A landscape with many valleys, sampled at points; each row gives a point and its height.
From any point a ball rolls to the lowest of the 2 points nearest to it. It stops when none of these is lower. Distance is the straight distance between rows; heights are no part of it.
(128) h=587: [  5.3 -24.6  -3.0  -6.3  20.8  22.1 -15.5  -5.7 -33.7 -23.6   9.7   7.9
  43.0  29.0  22.4  -1.1 -19.9  19.5  12.0 -14.4 -14.2 -13.8 -22.4 -19.4
  -4.4]
(257) h=758: [ 27.7  22.4 -31.2 -12.3  44.8   0.5  19.0   5.0 -20.1 -29.0 -10.7  19.5
 -18.9  37.4   6.7  18.0 -26.3 -34.5  34.8 -14.3  -5.2  -2.0 -15.5   3.2
 -32.1]
(121) h=663: [-10.8 -23.5   9.4  24.8 -21.6   6.6  23.3  -5.3   6.2   6.3  -4.8 -21.5
  22.1  -5.8  11.0 -29.6 -11.4  26.8  43.5  -5.3  -4.1  17.5 -20.8 -23.9
   9.3]
(798) h=417: [ -3.3  -4.4  -5.6 -13.9   9.9  17.9  -9.4   9.8  -4.7  -0.4 -13.6  -3.3
  14.6  -2.6 -16.4  14.5 -29.9 -23.2 -27.5  -0.6  19.1 -33.9  34.8 -14.1
 -10.8]
(44) h=554: [ 13.2 -19.4  22.0  10.6  -9.2   6.3  -3.5 -11.5   7.1  -0.5   9.0  -2.5
  16.8  23.2  34.9  10.1   8.9  23.4 -15.4 -19.2  -5.6   9.4  -7.1 -27.1
  11.7]
(926) h=157: [ 15.0 -14.8   5.3   8.4 -38.8   3.6 -36.0  31.3  -9.8  25.2   4.5  -4.4
  17.0   1.0 -22.8   5.0  -1.3  -1.4  -7.4  54.6 -36.9  18.0  12.2 -35.3
  17.3]
(623) h=337: [ -8.1  19.7  18.0 -36.1  31.4   5.0  20.4 -12.8 -21.1 -21.0 -17.1   8.4
 -20.6  20.8 -21.9 -23.4 -20.0 -33.1   4.8 -19.8   6.3  -3.0 -14.6  -2.9
  -6.6]
(394) h=485: [ 16.6   2.3  23.5   8.3 -38.3  10.8 -38.0  22.9   1.7  -5.0  55.0  48.9
   6.7  17.0   6.7   9.3  29.4   1.5 -13.3   5.2  21.2 -22.8  -1.6   4.6
  -2.8]
(368) h=665: [-11.5  -2.5  -5.5 -26.0  36.1  39.3  -0.3 -35.4  -2.7  -2.1  10.0  32.3
 -12.9  -5.1   8.6  -1.4  -1.0 -35.2 -16.4 -42.4  20.1 -13.5  -7.8  17.9
 -23.4]
(451) h=561: [ 16.6  14.8  15.6   5.5  -7.4 -23.1  -0.3  18.1   8.5   5.8  20.6  18.0
 -19.0  29.5 -10.3  31.8  -5.0  -4.3  16.8  -3.8  13.3   4.9   0.4   8.8
   1.5]
(506) h=425: [  2.0 -10.5  -0.5  21.7   3.6 -11.4   5.8 -19.8  14.8  22.8  17.1   3.5
  -7.8 -27.7   4.0  -5.2  12.3  28.4  23.1   2.7   7.3   0.0  -3.7  19.6
  -1.4]
(443) h=463: [ 17.1  -9.4   9.4   6.7  -8.7  13.1 -43.0  16.7 -14.1 -14.3  31.1  26.6
  12.3  31.6   8.7  11.0   9.5  19.4  -4.6  -3.4  -2.1 -25.9 -13.6   0.1
  -9.7]
(913) h=732: [ 32.1  12.9 -15.3 -11.5  45.4  15.4  23.8 -38.5   1.3 -14.6   2.2  13.1
 -24.4  22.3  36.7   3.4  -4.3 -23.2  36.9 -27.9   4.0  14.5 -25.7  21.5
  -8.3]
(314) h=243: [ 20.2  -1.0  -8.2  13.6  18.5  -2.4  42.0 -12.2  33.7   4.5 -14.1  34.3
 -61.1 -12.0   0.2  24.0   7.4 -15.0   8.5 -24.2  22.3  -2.6 -18.2  25.5
  -4.3]
(461) h=486: [  8.0   3.0   0.0  -2.2  -9.5 -37.1 -31.0  -9.7   5.9  25.1  19.4  -1.9
  -5.3 -18.2 -20.3   2.5  19.3   2.7  16.2  65.0 -29.5   9.0   9.5  -0.1
  -7.4]
(742) h=445: [ -7.3  18.4  -1.9 -25.4   2.8 -12.1  10.0   9.8  -0.5   8.1  -2.5 -49.7
  14.4   2.0  -8.1  23.5  -7.7   6.1 -33.8  12.1 -28.9   2.0  36.1 -16.4
  13.5]
(1056) h=480: [-30.0  -8.1 -17.2 -21.0  14.2  20.4  -4.5   1.7 -25.6   0.5  -9.2   4.2
  -0.3  21.6  -1.6  -1.6 -38.1 -40.2 -15.9 -32.9  12.5 -15.0  21.3 -22.6
 -25.3]
(396) h=288: [  5.7  -5.3   2.0   9.3 -60.8 -21.0  -7.1  41.6   5.5  34.5   4.7  -3.1
   9.6 -15.0 -35.5  -1.5  15.1  -8.2   2.0  38.1 -14.7   7.4  21.7  -8.8
   9.9]
(1054) h=512: [ 12.6   3.1  22.7   3.8 -29.0  13.9 -40.7   8.7  24.7   8.4  42.8  37.4
  -1.2  11.0  14.0  19.2  36.6  34.9 -23.5 -24.8   2.0  -8.2 -20.2   8.2
  22.9]
(355) h=491: [-21.0   2.5  -9.9  15.6 -28.4 -22.3  -6.4 -12.0  39.5  26.4  17.4  31.3
 -16.0   0.0  28.3 -11.5  31.6  47.2  35.7 -20.3   1.3  33.8 -13.6  17.6
  -2.7]
(25) h=616: [-15.3   4.8  26.2  30.1 -37.1  11.6 -12.2  14.5  27.5   9.8  14.2   4.3
 -14.0 -21.3  12.2  -4.1  27.3   0.7 -14.7  -0.7  20.8   9.9   4.6  22.4
  25.7]
(330) h=681: [ -3.9  10.8 -10.6  12.0  25.6 -32.8  36.3 -37.7  14.0  -7.4 -31.7  -5.0
 -32.0   1.6  10.7 -25.0  -9.9   4.9  16.9 -10.9   5.2  40.3  -7.0 -15.1
  -4.7]
(590) h=588: [  8.6   8.9  20.6  23.7 -28.5   0.5   7.7   5.2  18.8   9.2  19.7  18.0
  -1.9  10.7   3.3   6.2   3.7 -14.2 -15.2 -20.5  10.6  -0.3  -2.8  13.5
   9.3]
(82) h=404: [ 29.9  -1.4   6.9 -26.0  20.6   6.5  25.5 -19.8 -23.2  14.5  25.1 -29.7
   5.7  -7.5  15.2   6.9 -22.8 -29.5  30.0  -3.4 -31.4  13.3  10.3  10.3
  -3.2]
(792) h=356: [-13.1  10.7   6.6   4.8   6.3 -12.8  30.0  -0.6  15.2  -9.6 -10.3   5.1
 -20.7 -11.9  -9.0 -12.2   4.1 -20.6   4.3 -14.9  14.8  -3.3 -26.2  34.3
  -0.3]
(1166) h=79: [ -9.9   4.4  10.1 -28.6   8.1  19.7  38.4 -10.2 -18.1  -7.7 -33.0 -29.4
   7.4 -17.2 -13.2  -3.4 -31.4   5.5  20.1 -22.9  18.9  18.9  31.2 -40.9
  18.9]
(87) h=400: [ -5.0 -12.5  21.6 -17.3  16.2  17.3   9.8   8.9 -26.3 -16.1   7.5 -10.3
   0.2   4.9 -16.2 -10.2 -26.2 -30.0  -5.6 -22.6   6.7 -21.0 -18.8   6.3
 -10.0]
(45) h=357: [ -3.8  -3.1  15.7   7.1 -45.5   9.9  -8.2  37.0   2.7  -6.0  12.0 -57.0
   5.3 -10.8  -5.4  -9.0  22.2  -9.4 -31.7  41.0 -16.2  -3.8  13.9 -11.7
  17.9]
(784) h=685: [  2.2 -13.1  10.2 -29.3  31.1  29.1  14.1 -55.1 -21.5 -17.1   4.0  -6.6
   9.0  -2.4  10.8 -17.3   0.3 -32.1  -9.0 -33.5   8.5   1.0  -9.1  -6.3
 -26.2]
(1039) h=467: [-40.1   6.5  -2.5  16.4 -22.7 -34.6  30.2  27.9  10.6   4.9  -8.3 -25.2
  -4.7 -23.0 -23.5  -1.0  -4.5  18.4  34.5   4.0  -3.3   4.5   9.7  16.9
   5.0]
(180) h=387: [ -1.7 -11.2  10.2  40.2 -35.8 -26.2 -19.4   4.7  14.6  10.9  19.2  26.2
 -12.6 -17.6 -13.1  -7.3  35.1   2.6  23.7  28.0  18.6  -1.7  10.5  21.6
 -13.0]
(96) h=472: [ -2.0 -18.2  24.2 -24.5  11.2  39.9  15.7 -25.5 -18.5 -19.5 -26.9   2.2
  22.4  -3.7  34.2 -32.4 -27.3   7.0 -11.6 -56.3 -18.7  17.5 -41.5 -17.4
  20.6]
(1047) h=507: [-20.0   6.9  -2.4 -10.2   2.7  -9.8  40.9 -19.3  -9.6  -0.3 -12.0 -43.2
   8.9 -17.8  -9.5 -12.1  -4.6  13.3  -0.6   1.7  -2.3   9.2   5.5  -4.3
   5.1]
(660) h=365: [ -5.3   3.7  -7.0  22.8 -68.3 -15.6   2.2  32.8  13.7  14.6  24.8   1.0
   7.6 -38.2 -32.3  12.6  39.3  13.2   6.2  26.3  -3.0 -10.4  39.4   5.2
  12.1]
(1018) h=740: [ 37.6  -9.7 -10.9  11.8  21.3  -3.5 -10.7 -23.0  -8.4 -12.9   4.6  15.2
  32.9  24.4  37.4 -10.6  -1.4   8.9  39.3   2.0  -3.4  30.0  -6.7 -22.6
   5.3]
(664) h=311: [ -8.5   7.3  -9.2  -8.4  25.3 -18.4 -20.2  -8.6 -34.6 -14.9 -14.2   1.9
  -0.1   2.2 -38.8   5.3 -16.2  -4.8 -11.4  28.8   1.6 -31.4   5.4   4.1
 -28.7]
(616) h=753: [ 30.4  -2.9  -1.9  12.1  -5.0 -33.5  -0.2  -4.4   6.0 -15.9  -0.8  18.9
  22.2  42.8  22.5  -2.3 -10.6   6.7  17.8   5.9 -30.1  34.5  -4.0 -27.9
   0.0]
(438) h=524: [ -0.7  15.7   1.3  -3.9  -2.5 -23.7 -26.9   3.0   2.1  -5.2  -7.7  13.9
 -17.6  25.9  14.9  32.4  -9.8 -22.2 -48.3   2.4   7.0 -14.7  28.6  11.9
  -9.6]
(1152) h=618: [-19.4   1.6 -16.4 -16.2  36.5  33.5 -45.2  12.3   4.6  -5.1  -4.9  56.4
 -25.9  -1.9  21.6   3.4  -6.0 -13.1 -36.5 -29.7  14.5 -14.9 -32.8  22.3
  -9.1]
(622) h=385: [-21.0 -26.7   1.6   9.2  -6.3  38.6  10.1 -11.0  -6.4  -8.6 -34.5 -24.9
  15.8 -29.7  -8.5 -22.0   1.0   6.3 -36.6   3.8  32.2  -2.6   9.3 -27.4
   0.8]
(81) h=314: [ -6.1  -2.3 -12.1 -12.1   8.6   9.7  46.8  -0.5 -27.5   7.6 -19.7 -38.0
  31.6 -26.1 -29.2  -8.9 -30.8 -11.2  27.6   2.2 -22.7  28.4  36.3 -33.3
  18.7]
(517) h=475: [-20.2  15.3   1.5 -11.1 -10.4 -22.4  26.9  -1.7   4.4   3.9   8.7 -32.2
   2.8  -3.2   7.7  24.9  14.5  20.8 -24.5  -6.6  -5.9  -4.6  12.0   9.0
  13.3]
(884) h=487: [  7.1  17.2   3.8 -11.8 -13.3 -26.9 -14.0  11.0  -6.9  -4.0  -7.3 -17.1
  -2.4  20.1 -15.5  26.5  -6.6 -27.6 -36.2  22.7 -23.8   0.9  25.0  -8.4
  -4.3]
(266) h=286: [ -6.9  -2.5   6.9   1.8 -14.7  29.3 -32.3  27.4 -15.1  -8.6  18.9 -28.6
   1.8  -5.0  14.3   1.6   7.7   8.6 -43.6   9.9   1.3 -34.0   6.8  -4.2
  13.9]
(722) h=307: [ -5.4   6.9  -0.7  29.5  -2.3  -5.9  29.2 -12.2  39.3   2.6   9.1  38.4
 -37.9 -18.5  -5.5  -7.8  32.4 -24.6  10.0 -11.6   4.3   5.9 -15.4  44.2
  -4.7]
(1083) h=514: [ 15.9  20.0  -7.4 -17.2  16.3 -42.2 -17.4  -6.4  -7.4   7.6   7.8   5.9
  -2.2  16.9 -25.4  15.7   3.1   9.0  12.8  47.7 -40.2   8.0   1.2   5.0
   1.4]
(747) h=413: [-30.3  11.0  15.5   5.0  -5.0 -14.7  38.8   6.4   6.3   9.3 -12.9 -14.1
 -32.7 -30.6 -23.3 -22.5  -9.1  -4.8  27.0  -4.9  24.0 -12.3  -3.5  11.2
   7.2]
(225) h=745: [ 50.1  25.9 -32.0  -5.9  30.3   3.6   9.8   4.2  -5.4 -21.0  -1.0  19.5
  -7.6  38.0  31.5  10.6   1.1 -28.9  51.2  -1.7 -13.0  16.5 -33.4  12.8
 -10.8]
(538) h=277: [ 23.2  17.1  -7.5  12.9  -7.6 -37.2 -22.0 -16.9  18.5   9.4   1.7  24.6
 -30.2   5.8 -13.8  14.3  19.8  -8.0  -7.4  29.3  11.8   9.5  21.6   8.4
 -18.2]
(894) h=560: [ -1.2  12.7  -4.2 -13.7  35.1  -9.7 -27.9   4.4  -6.4  -9.8 -14.3  30.4
 -44.2  12.2  11.9  24.8  -9.8 -32.4 -31.8 -20.1  26.3 -25.8   7.7  17.0
 -33.4]
(336) h=651: [-13.2  -2.2  11.2  10.9   5.1 -23.6  18.8 -21.5   6.7  -1.6  -9.7 -12.9
   0.9  10.7  14.5 -41.2 -20.6   7.7  27.8  10.5   0.0  33.6  -4.4 -23.1
  -0.8]
(537) h=442: [ 11.4  -5.7   4.0   7.2  15.8  11.4 -11.9  -2.2   1.3 -12.9  24.3  25.4
   2.8  19.7  11.3   2.5  -0.5   6.9  16.0  -7.9   7.4  -6.7 -43.3  15.2
   3.6]
(410) h=308: [ 42.0   9.4 -10.9   4.4  19.7  -9.1  23.4  -2.8  21.7  -2.1  -0.9  28.1
 -51.4  23.8   8.2   6.0  -1.3 -32.6  12.5   2.2  11.6   8.5 -13.3  12.3
  -3.8]
(325) h=727: [ 26.7   4.3 -22.0 -12.4  36.1  -2.9 -10.3 -33.1  -6.0 -20.1   3.1  12.4
  19.1  46.9  15.7  -5.3  -3.8 -16.6  11.6   0.0  -1.8  23.9  -9.5  -7.0
 -20.5]
(833) h=702: [  3.7  -6.6  17.3 -19.7  30.9  10.4  42.2 -47.9  -5.4   1.5  11.2 -17.0
  -2.2  -6.4  11.6 -24.2   6.4 -18.7  32.7 -19.0   3.3  20.0  -7.0  15.0
 -15.4]
(1162) h=615: [-30.9  16.3  -0.1 -36.8  59.0  20.0  -1.1  -5.9 -36.8 -22.0 -23.6  21.0
  -2.4  22.9   5.5 -14.1 -27.9  11.1  13.7 -29.8  -3.0 -30.9 -26.1  -0.7
 -24.3]
(576) h=249: [ -3.7  -0.5   9.2  20.0 -24.9  36.8 -11.1  45.5 -13.1 -17.5  19.5 -38.4
  17.0 -30.5  -4.1  19.0  33.2  14.8 -23.1  19.3   8.0 -29.9   6.9  15.6
  19.0]
(357) h=455: [  5.7 -21.3 -12.3  13.5  -2.2 -16.4   4.0 -13.2   8.2  46.3  26.3  -2.4
   7.5 -14.6 -13.0  -0.1   3.7  17.7  43.6  47.0 -12.1   5.0  16.9   5.1
  -2.2]
(961) h=506: [-29.7  14.4 -19.4  13.0 -36.7 -44.4  29.6   3.6  24.2  20.4  -6.6 -31.9
  -4.8  -1.3   2.6   6.1   9.3  32.9  23.2   2.1 -14.8  24.8  33.5   6.4
  11.6]
(796) h=420: [-14.8  -3.2   4.5  27.4 -27.3 -32.7 -12.0  16.2  21.1   3.9  11.8   9.2
  -4.8   8.6  -1.2 -18.9  32.9  31.9  21.1  22.3  14.5  12.0   0.7  -7.9
   0.6]
(1005) h=622: [ -6.9  -8.0  13.4  -2.9   0.5 -17.3   0.8  -7.5  -1.6  25.4  -0.3 -33.1
  -3.5  -0.6  -3.7 -20.2 -13.6  -5.5  20.7  38.8 -16.8  35.5   6.3 -18.5
   4.4]
(671) h=306: [-25.9 -16.2  -1.3  13.7 -10.0  17.6 -17.3   5.1   8.6 -13.4 -28.8  -1.2
   9.4 -19.5   2.9 -11.8   8.4  -2.6 -54.6  -6.7  21.8  -4.9  -8.7   7.5
  15.5]
(979) h=493: [-35.4 -13.6   7.2   4.4  10.7  21.7  39.1 -13.6   7.7   6.4 -12.8 -47.1
   7.9 -34.7   2.2 -33.3   9.0  35.6  -0.1 -19.1   8.7  15.6 -10.0   2.1
  15.1]
(923) h=241: [ -8.0  21.7   4.9 -15.5  40.2 -13.2  -4.2  -9.7 -24.8 -33.9 -27.2  17.1
 -10.0  23.7 -38.2 -17.3 -35.4 -18.5   8.5  14.7  -2.1 -18.8 -13.2  -1.4
 -26.1]
(244) h=192: [ -4.7   8.2   6.9   6.4  -1.8  48.8  -3.3  26.0 -12.1  -3.4  12.8 -27.6
   3.9 -38.1 -10.0  24.9   0.8   6.0 -23.1  -3.7  42.5 -41.9   2.1  24.5
  15.2]
(19) h=598: [-16.6  -5.8 -10.7 -12.0  52.4  10.3 -22.2  -6.7 -28.8 -27.6  -2.6  13.6
  25.4  38.7  -1.7   1.3 -27.4   0.3  14.3  -7.9  -2.6 -38.1 -20.8  -3.0
 -23.9]
(803) h=562: [ 29.3  13.0   0.4 -11.2 -17.1 -36.6 -33.0  33.2 -11.3   4.2  15.5  32.6
  12.0   3.3 -32.3  18.7  25.9   9.8  -0.6  28.2 -15.6 -28.8  19.9 -23.2
 -16.8]
(281) h=531: [ 21.9   8.3  10.3  -8.4  -9.0 -14.4 -27.5  24.9 -12.4  21.1  12.3  20.3
  -0.6  18.3 -21.5  34.8 -17.8  -0.5   1.9  27.2   0.1 -17.3  25.5   0.2
  -0.6]
(583) h=645: [-14.9 -12.8 -12.8  -9.4  12.1  30.5 -34.5  -7.0  -5.8  -1.1  15.4  26.5
  14.3   5.6  27.9  -3.4  -6.3 -20.0 -23.8 -33.4   2.2 -18.3 -22.0  12.9
 -19.2]
(57) h=529: [-43.5   4.6 -28.2  -3.3  27.3  -9.6 -14.4  25.9 -27.3  -1.7 -13.9  27.5
  -5.4  30.5  15.7   3.1 -28.4 -33.8 -11.9 -33.1  -1.0 -25.7  10.7  -4.2
 -43.2]
(94) h=292: [ -6.5 -21.1   5.5 -16.3  22.2  39.9  16.7 -17.9 -26.7   1.2 -18.6 -30.4
  19.4 -13.9   7.3 -14.2 -23.1   6.9 -12.1 -15.1  19.1  -1.3  10.0 -36.6
   0.8]
(648) h=642: [-20.5 -22.2   7.4  33.9 -35.2   8.0   5.0  21.8  17.9  16.6  -1.4 -19.4
  10.6 -11.1   2.1 -25.0   9.3   7.0  12.7  -4.8   9.9  18.4  -5.8  10.2
  18.1]
(498) h=315: [  6.7 -21.3  -1.6  25.1 -21.5  31.5   7.7  31.9  -9.4   7.2  -5.6 -69.9
   8.7 -23.1  -7.7 -26.6  22.7  -3.7 -27.1  45.6 -28.3   2.9   9.2 -36.7
  10.1]
(1114) h=435: [ 13.9 -11.7  16.0 -11.3  18.0  22.7  24.8 -11.1 -16.7 -20.1  -2.3   0.4
  15.9  -2.4  13.0 -12.9 -29.8 -23.6  -0.9 -58.3 -13.4  -3.5 -34.8  -3.3
  13.2]
(129) h=349: [  2.5  13.5  11.0  27.8 -16.0 -23.5 -17.3  -8.1  15.5   5.3   7.4  34.0
 -47.9 -18.6   6.4   1.3  22.2  -1.8   7.0  13.8  35.0 -10.4   5.5  29.7
  -4.2]
(335) h=327: [ -5.9 -23.6   4.3  12.5  -6.0  46.2 -35.7  34.6 -29.7  -7.4 -10.7 -51.6
   4.6  -1.5   4.3   7.6  -8.5 -10.3 -43.7  17.5   6.9 -36.7  22.3 -25.3
 -14.3]
(500) h=537: [-18.1  -1.3 -17.3  19.3  -4.3 -31.5  20.3 -21.6  45.7  12.5 -23.5  34.5
 -10.1  -8.6  16.0 -16.1  20.9  38.5  26.2 -24.7  -3.9  38.8 -18.5  -2.6
  12.2]
(112) h=572: [ 10.7 -36.6   9.8   8.5  -3.9  33.9 -13.5  -8.6  -1.5 -17.6  -9.5  -1.9
  42.1  19.4  41.7  -1.1 -24.8  30.1 -25.6 -26.9 -16.9  -7.2 -23.3 -35.6
   0.1]
(895) h=368: [  6.1   3.9   8.8  -5.6   8.0 -23.8 -14.7   3.7 -13.6   9.3 -20.1  -5.5
  -6.5 -28.1 -45.3  25.6 -23.6 -17.7  -2.3  49.7  -3.9 -22.5  16.5   9.7
 -10.2]
(667) h=82: [-19.5  -5.7 -10.5   5.5   1.0  61.0 -28.9  36.7   4.9  -6.6 -22.2 -19.8
  24.5 -53.8  -8.3  14.0  17.8   9.9 -48.0 -12.9  41.2 -38.5   6.7  24.5
  19.7]
(730) h=211: [-16.7 -24.2 -14.7  -1.3  -7.2  53.7 -30.4  11.0  15.6  -5.8 -25.5  14.2
   8.2 -47.2  -9.9  -3.4   7.9  18.1 -54.6  -1.6  16.6 -30.5 -10.2  22.3
  10.9]
(234) h=574: [  2.5   7.0 -14.2  -7.8  38.8   4.1  34.7 -36.6   7.8 -23.6 -40.7  40.7
 -14.1 -10.2  -5.8 -27.6  -9.2  -0.3   1.9 -43.7  -6.2  11.5 -37.3   2.4
   4.2]
(565) h=571: [  9.1  -3.3   5.0   1.2 -36.3 -12.4  25.1  -1.6  11.1  23.8  30.4 -37.0
   3.8  -0.3  17.4  12.6   2.3  -0.9  24.5   7.1 -24.9  36.1  24.4  -3.6
  17.3]
(1013) h=258: [ 15.6 -19.8  -5.1  11.1 -17.2  17.5  -4.5  44.6 -14.8  -0.2  -4.3 -45.9
  29.1   3.8 -22.1  -8.4 -10.8  12.5 -14.7  44.1 -32.2  14.3  13.1 -45.1
  21.4]
(657) h=452: [ -7.0   1.3  -5.2  17.3 -20.9 -37.3  -5.3 -11.4  22.6   0.0  14.5  11.5
  -0.8  22.3  18.8 -40.5  22.8  23.1  41.3   6.9  -7.9  31.0 -24.7   7.8
  -5.3]
(764) h=399: [  2.3  19.4  -8.2 -20.6 -36.2   5.7 -14.4  44.6  -3.6   3.3   0.9 -52.1
  13.5  -4.8 -16.9  23.6  12.9  -2.6 -48.6  27.8 -20.8  -0.3  24.7 -15.9
  16.0]
(656) h=589: [-21.3  -1.8  -9.0  -5.1  37.3  16.4 -19.6   1.5  10.1 -17.3 -18.2  29.2
 -29.5  18.6  22.2  30.9 -17.8  -2.6 -24.0 -31.8  24.2 -10.9 -15.1  14.5
  -5.9]
(470) h=522: [ -2.4  14.7   1.9 -30.0  25.4  12.9  36.8 -28.4  -2.2 -30.9 -34.1  23.1
  -3.0  -7.8  19.4 -32.0 -25.5  15.5 -14.7 -68.6 -22.2  25.7 -45.9  -7.7
  28.0]
(480) h=398: [ 23.5 -20.4  -5.6 -14.5  -9.2  11.6  38.2  -8.2 -14.5  23.7   3.6 -44.5
  20.7 -19.4  -9.5   1.4 -24.1 -29.8  45.2   4.1 -40.1  25.5  21.7 -18.3
  13.9]
(524) h=424: [ -4.1 -13.3  23.5   6.2  -0.7  18.2  -9.3 -15.6  -0.8 -10.7  21.9  -5.4
   2.9  11.6  -9.6 -19.3  -3.0 -21.0  -5.3   5.1  -0.1 -18.7 -32.9   9.9
  -6.6]
(647) h=539: [ 13.4  42.5 -15.4  -9.4  11.3 -22.9 -13.0  -4.2   1.5 -11.9  13.2   7.1
 -12.7  37.1   9.6  13.7  21.7  13.0  30.5  42.1 -16.8  11.8 -20.0  26.7
  -5.7]
(28) h=586: [  7.7  -1.8 -25.6   5.3  24.6  -0.6  34.6 -29.7  41.3  -1.6 -26.3  45.3
  -5.5 -13.4   9.3   0.8  -0.5  22.6   7.1 -33.0  -6.5  28.6 -18.0   9.8
   8.9]
(563) h=718: [ 33.5   9.4   8.2 -21.7  32.6  -2.6  46.5 -38.2  -6.6  -0.9  -8.0   2.5
  -5.3   1.6  29.7   4.3  -1.8 -10.5  35.0 -52.0 -13.8  17.7 -12.0  12.8
   1.3]
(408) h=432: [ 11.2  13.2  -6.1  16.4 -52.4 -28.1  14.0  26.9  33.2  17.3   4.3  29.1
   7.1 -17.7 -14.6  22.8  31.7  22.2   4.6  -1.4  22.8   3.2  29.6  -2.8
   9.2]
(493) h=585: [ 10.2  22.6   3.5 -15.2 -23.5 -24.0 -39.3  22.5 -17.2 -10.8  23.8  43.8
   8.1  24.9 -23.0  22.7  22.9  -9.3 -19.2   9.0 -11.3 -41.0   3.6  13.3
 -14.9]
(198) h=253: [ 10.9 -13.2   0.5  10.8 -12.3 -17.2 -28.8  -5.4  -8.9  19.5  -1.1 -15.4
   6.2 -20.8 -17.6   8.1  17.5  27.2 -17.8  54.0  17.6 -22.7  27.7   3.0
  -3.9]
(955) h=710: [  8.7  18.7 -27.5 -10.2  45.0 -12.9  14.9 -46.8   3.7 -19.4 -13.9  -0.5
 -16.8  27.2   4.4 -22.3  -0.8 -22.1  19.6  12.6   3.0  36.5  -5.5  -7.2
 -14.0]
(612) h=504: [ -9.0   8.3  -0.4  18.3 -34.6 -13.1  -4.2   7.6  24.3  -3.9 -11.1  35.1
  22.6  -4.3  -8.8   9.2  15.8  41.4 -25.8  -9.8  23.6   0.2   8.9  -9.5
  13.2]
(362) h=535: [  6.1   7.8   7.2 -10.1 -27.9  11.4 -11.1  -3.2  14.1  -0.5  33.6   9.4
  23.8  13.9  24.4  26.7  25.9  39.4 -25.4 -34.5 -14.9  -2.6 -10.8 -11.5
  15.8]
(788) h=433: [ -8.2  11.7  12.6 -32.1  11.4 -10.6   7.8  18.8 -19.8  10.5 -12.4 -20.2
  -5.8 -13.8 -47.5  -3.3 -18.3 -23.9   7.7  21.4  -1.1  -3.3   8.9  14.6
   4.5]
(770) h=558: [  5.6  20.6  -6.9  18.2  -7.8  -9.0   3.4  23.0  13.5   2.0 -21.1  10.4
   7.7  14.1 -17.3  33.3  -4.5  29.4 -17.2   0.2  13.2 -17.3  18.0 -14.1
  11.2]
(221) h=541: [-22.2   8.1 -11.5  -2.1 -52.5 -19.2   5.7  31.1  24.1  28.9  20.3 -35.0
 -12.7 -20.3   8.2   7.2  19.9  13.9  22.0  17.1 -17.4  29.1  37.2  11.5
  20.9]
(77) h=458: [-32.9 -11.2   1.7   9.3   1.4  -3.0   1.7 -15.0   8.0  13.1  -6.9  -8.4
   0.0 -31.6   6.2 -24.9  16.6  36.9 -13.0   0.0  16.9  -0.1 -19.9  18.0
   9.6]
(48) h=362: [ 30.8   6.3   8.2 -14.5  20.0   3.1   9.5 -17.4   9.3   5.8  24.8   2.2
 -18.7   6.9  -0.6   6.4 -16.3 -34.4  21.3   2.8  -1.6  12.5   1.5  13.5
 -18.3]
(310) h=367: [-19.7 -24.7  -8.7  -3.2   4.3  16.0 -46.3  36.0 -27.5   8.4  -8.7 -14.8
  25.0   7.8 -10.5  20.8 -18.8 -16.3 -32.9  17.9   7.3 -46.7  40.8 -22.0
 -12.0]
(430) h=593: [  4.3 -28.0   5.2  14.2 -15.9  -3.6   3.7  -0.8   8.7  33.8  13.3 -52.8
  -6.8 -15.9  25.7 -13.9 -21.1  -2.1  48.4  13.6 -16.2  34.1  11.7 -18.5
  22.3]
(643) h=198: [ 20.9  -7.3  -6.1   4.0  -6.3 -30.5 -34.0 -24.8 -12.7   3.0  -0.7  16.5
   0.9  -6.8 -14.9  -2.4  35.2  -4.8 -24.9  35.1  11.4 -24.3  19.6  20.8
 -22.1]

Where does a ball stop that starts at each point below?
(57) => (667)
(19) => (923)
(1018) => (314)
(616) => (314)
(28) => (643)

Call two points neighbours if one is among the 2 nearest of the other. Go from one point of each pair to the other, from neighbour to neighbour, staying as low as possible. Name the highest point that can't be avoided.
(1166) / (926) => (894)
(314) / (667) => (82)
(926) / (643) => (1047)
(667) / (1166) => (622)
(643) / (506) => (461)
